Points on a hilly landscape, in no order, each with its height.
From any point a climber steps to the highest of the 2 points nearest to it. It stops when none of these is higher. Distance is the straight distance between rows; heights are no part of it.
(451): [ 10   2   6  20 -21 -27 -29  -3 -11  10  -6  -8  25  20  -3  -5  27   7
  12 -24  15  15  25  -4]  height 795
(705): [ 11  -1  22 -15  -1  10   9   9 -20 -38  31   7 -10   4   9  20   9  -4
  19  11  -2  -4  15  -6]  height 648
(199): [-20 -10 -30   6   4  15  16  -4  36  39  -7   8  10   4  -3  15  -4 -10
   7   2   6 -17   0   7]  height 415
(195): [ -3  24   7   7  10 -18 -11  -4   5   9 -35   2  21 -44  -4  -3   3  -5
 -13  -1  -6  -9  36   1]  height 4
(170): [-10  18 -19   6  -2  -6  -3   1 -10   8 -20   8  -9  -4   5   4  18  15
 -20  11  -3  31 -17  -9]  height 620
(773): [  7 -17  16 -15  -7 -26  -6  -7 -27 -27  -9   1   2   6  -9 -12  -7  39
   4  -1  10   5  -5 -10]  height 470
(712): [ -5 -13   2  15  19   7  16  16  28 -33 -25   4  -9   5  -2 -26 -24  -4
 -30  14 -19  32  -1 -10]  height 428
(32): [ -3   0  -7  -9 -14 -16  13 -23 -19  38   4   7  13  22 -15  -3  18  -2
  11  -2   4  17 -19  20]  height 278
(440): [  2  -5  -8  -8 -12  -6  -7  -2  11  15  26   7   2   6  19 -10  -1  -9
  22  -2  -4  19   4 -29]  height 605
(320): [ 26  14   6 -10   8 -18 -28   3   4   8   1 -10 -10 -29  -2  21   9   9
   5  -6  53 -51  37   2]  height 129
(657): [ 10 -22  -3   2 -14  -7  -5  12   1 -20  11 -17   5  35 -17 -36  -9  -8
   5   8 -26  27  14  -4]  height 504
(306): [ -4  10 -10   9  10  17  21   7  31 -21 -46   4 -16  -8  14  -5 -31  -2
 -32   2 -32   5 -29   1]  height 422
(538): [  4  -4  39  31  11 -20 -32 -12   7 -11  37 -21  39 -10  -7 -26 -10   6
  -5 -32  16  -6  49 -23]  height 40
(649): [-13  -3  -2 -10  34  19   8  15   0 -33 -37  29 -29 -10  24  15  -4  17
 -14  11  16  -7 -29  -6]  height 485
(18): [  9 -13  -7  14   2  -5  13   9   9 -29 -19  -3  21  22  -4 -34  -6 -34
 -16   2 -30  15  -1  -4]  height 461
(687): [ 11  10  28  30   9  -1 -24  -5  19   2   8  -8  30 -29  -5 -19 -11 -22
 -11 -20  -1 -21  60  -8]  height 65
(698): [ 13 -15   3 -33 -12  -4 -10  -6 -13 -12   5  -8  22 -18 -10 -18 -28 -19
  20   5  -1  -4   1  -2]  height 775
(599): [ 13  18  24  26   1   2   9   1  11  31 -27  -5  52  -1   1 -25   8 -19
  13 -14 -10 -18  14   7]  height 574
(159): [ 24  -5   6 -29   3   6  -7  10 -38  23  27   6  -9  30 -36 -35   1 -12
  25  18   8  16 -17  14]  height 719
(640): [ 12  19  11  -9  11 -12 -27  18   3  31   7  13  11 -15  -7   1  33  -8
  25   1  39 -28  43  -4]  height 106
(53): [ 18  14  19  23   6  -6  14  -8  25  10  16 -12   4 -11  12 -13  -3  19
 -10   5  -5 -11  14  -7]  height 555
(386): [  1  -7   4  32  -8 -17   4 -19   7   2  38 -20  14  30 -26   0  28  -8
 -12  -9  -3  11  16  17]  height 146
(683): [  2  23   9  -3   4   3   0  -7  22   2 -13 -13 -18 -32  30  30 -18  43
   6   3  19 -20  14  -4]  height 551
(110): [-17 -16 -16   8  -3 -15  14  -5  -2  21 -18  11  23  28 -21   0  23 -10
  -9  -5   8 -10 -13  37]  height 245
(785): [  9 -12  -2 -35  17  26  10  12 -14  -9   6  -8 -12  10   1   5 -19  32
  17  32  19  -9 -33  14]  height 459
(530): [ -9  18  -6 -38  28  34   0  21 -24  25   9  25   4  21   8  14   6  26
  37  22  29  -5  -9   3]  height 517
(331): [-15  16 -40  -1   1  17  16   3  -6  28 -27   6 -21 -15   4  12   5   6
 -27  14 -18  10 -50   6]  height 566
(574): [ 15  23  -3 -23  -6  26   9  12   5   5   5 -13 -26 -21  28  28 -14  18
  14  21   1 -12   3 -10]  height 472
(747): [ -4 -21   5  -6 -14 -26 -35 -18  30 -20  -3 -42 -24 -54  -7  10 -21  -2
 -18  -2  27  -8 -31  -5]  height 344
(312): [ -4   5 -20   9 -16 -23 -23  -2  -8  12 -26  -8   0  18  -3 -12  19  12
   9 -11 -10  39  12 -24]  height 694
(86): [ -2 -13   3 -11  15   2   1   5 -19 -30 -16  12 -30   8   2  -7 -13  12
  -3   8  -9   5  -4  -9]  height 524
(676): [ 16 -19 -15 -25  -6  12 -13  14 -54   6  12  13 -21  16 -12   1  15 -33
  17   7   8   0 -20  16]  height 672
(463): [  6   2   6  -7 -12 -29 -19 -15 -18 -24   8 -22 -25 -39 -17  22   7  23
 -21   5  23   0   1  10]  height 205
(655): [  6  -1  -8 -44  26  19  -6  22 -17 -12   2   1   3   4  -2  12 -14  18
  35  25  48 -18   9  12]  height 489
(486): [ 27 -12  -5 -27 -11 -15 -12  -5 -23  27  -2  -4  -2  -1 -27 -33 -11 -23
  13  13  -6  -9 -10   5]  height 697
(635): [ 19  10  30  15   8 -19 -35   5  -3  23   7  -1  33 -11 -20 -20  21 -24
   4 -14  19 -26  54  -7]  height 87
(254): [-26   3 -15 -16  28  30   0  16 -28  15   8  30   1  17  12   0  18   1
  20  12   0  25 -24 -12]  height 540
(761): [  6  11  -1  33 -12  -9  36  -4   0   7  11 -10  18  17  -9  -3  24 -14
 -23  -7 -24  -3   0  20]  height 195
(172): [ -2 -19 -20  -4 -18   8  -3  14 -19  -7  -4  14   0  16  -1  19  21 -42
  11  -6 -11  -5   0   4]  height 623
(472): [ -7   0  22 -11 -15 -19 -27 -15   8 -40  10 -39 -11 -57   4  22 -27  17
 -20  -4  23 -11   6   3]  height 273
(567): [ 25   1  -1  -8  -2  12  18   0 -33  23  32   3 -32  53 -15 -18   4  -7
  15   7 -16  22 -33  21]  height 660
(279): [-15  -3   8 -13  15  18   1   8 -25 -44   1  36 -12  -4  15  15  -6 -23
   5  -3 -29   2   8 -10]  height 573
(509): [  1   3  23  -7 -12   0  16   0 -30 -13  11  18  -3  33  15   7   7   6
  38 -13  -7   1  -6 -12]  height 748
(104): [-22  -3 -13   9  -1  -2  19 -14   9  -2 -16  29 -11  11  23  23   1   5
   3 -35 -14 -24 -11  -4]  height 572
(793): [-14 -10 -12  27  -4  -1  12 -30  41   9 -32  15   5  -3  21   9  -7 -17
 -15 -49  -5 -25 -21  -5]  height 509
(406): [  3  16 -11   4 -14   4  18  27 -33  26  26  27  11  14 -11  12  40 -28
   4   2   6  10 -26  23]  height 130
(302): [-21  -1  -7   1  22  35  17  14  -1 -32 -50  29 -27  -9  33   7 -27  11
 -29 -12 -16   9 -51 -11]  height 457
(424): [  6   6  19  23  -9  -2   1 -33  35  -3  -1 -25  -6 -31  20  14 -23  28
  -4 -20   0  -7  15 -10]  height 702
(297): [  6  19  28  45  -3 -12 -12 -14  11  31  -6 -23  53  11  -6 -17  21   6
   5 -23   4   4  31   1]  height 663
(99): [-17  27 -12  18  -6   2  28  26 -21   4   8  19  11   2  -1  16  41 -16
 -24  -4 -24   0 -22  18]  height 152
(19): [ -9   9  -3 -15   5  20  -4  23 -18   6   8  17  -3  -2  19 -16   3  -7
  23  17 -18  38  -2 -37]  height 565
(471): [ 10 -18  -6  -1  -6   1  22 -10 -11 -17  23 -17 -19  44 -16  -6  -8   5
  -1  10 -23  20 -22  10]  height 578
(751): [-21   2   0  -8  -1  -4  12 -10  -1   7   4  -1  20  16 -13   7  -2  21
  11   8  -8   5  12   8]  height 325
(720): [-20   7  10   6 -12  -2   9  -6  -6   4 -23  29  15  31  26   3  -1  11
  23 -33 -27  -1   0 -17]  height 652
(697): [  2  -2 -13 -16   0   2 -11   2  11  19  34  -2 -31  16  -4  -5   6  24
  12  19  11  21   6 -15]  height 665
(487): [  0  26 -15 -17   4  26  19   0   1  18 -22  -1 -32 -30  11  12 -16   5
  -1  22 -29 -18 -20   2]  height 508
(439): [ -9 -18 -13   1 -16  -7 -25 -34  24  11  17   2   9 -15   6   6  -8 -18
  11 -25   7   4  26 -22]  height 543
(309): [  9 -13 -16   7 -26 -15 -11 -20  20  -7 -18 -20 -24 -28  13  24   0   4
 -18  -9  16   4 -22  -8]  height 407
(690): [  9  10  15  -9  -5 -34 -23   0 -23  -8  -2  -9  -1 -22  -7  12  21  22
  -5  -6  28 -19  32   4]  height 161
(185): [  0 -17 -23  18 -21 -13   1 -37  23  17  -3  -6   5   8  11  14   8  -4
  -3 -27   9   1 -10  -7]  height 475
(643): [-25 -21  -6   3   0  12   9   2  38 -28 -12 -11 -26 -20  -7  24 -17 -28
 -30  16  -9 -22 -27  24]  height 61
(202): [ 24 -15   5 -22  15  35  -8  18 -52  -7  13 -20   2  21   1 -14 -14  27
  11  28  16  28 -39  18]  height 432
(581): [ -3  -7  17 -19  -3 -26 -16   8 -12 -11  33 -23  11   3 -18 -32 -28  35
   2   0   7  -3  13  -9]  height 414
(128): [  7  11  32  -1  12 -23  -1  -1   8  -4   7  -4   9  10  -3 -39 -19  34
   7   9 -12  11  23 -17]  height 474
(591): [-11   7   4  18  12  -4   8  -4  25 -16 -21   3  19 -35  -9  -3  -7 -38
 -43  -5 -15   3  20   9]  height 26
(447): [ 17  13 -23  -8   0  15   6   6  -2  33  13   4 -63  20   4  -5  15   9
   0  14  -7  18 -26  -8]  height 736
(340): [-44   2 -11  -3  -1  27  25   0  22  22  16  12  39  22   1  13 -10  -5
  18  -5 -17  -8   4  14]  height 375
(611): [  5 -15  -7   6  -4  17   3  10  37 -21  11 -11 -11 -13  -2   3 -16 -22
 -19  16   2 -14   9   6]  height 79
(437): [-16  -9   2  31  14   7  13  10  48 -26 -24   5   6 -35   3  12  -7 -35
 -42   5  10 -18 -14  23]  height 44
(321): [-12 -17  -1  31  -2   2   8   3  24 -22  24 -12  10   3 -11  13   8  -8
 -21   2 -10   0  35  12]  height 105

Where does a climber stop that starts at each point below?
(712): (159)
(591): (761)
(195): (447)
(463): (447)

Call two points neighbours if one is among the 2 nearest of the other. Go from one point of each pair to the other, from neighbour to neighbour, staying as high as possible. Name the lowest point that can't be avoided.
(159) / (451): (581)
(698) / (447): (567)
(451) / (424): (574)
(698) / (159): (486)
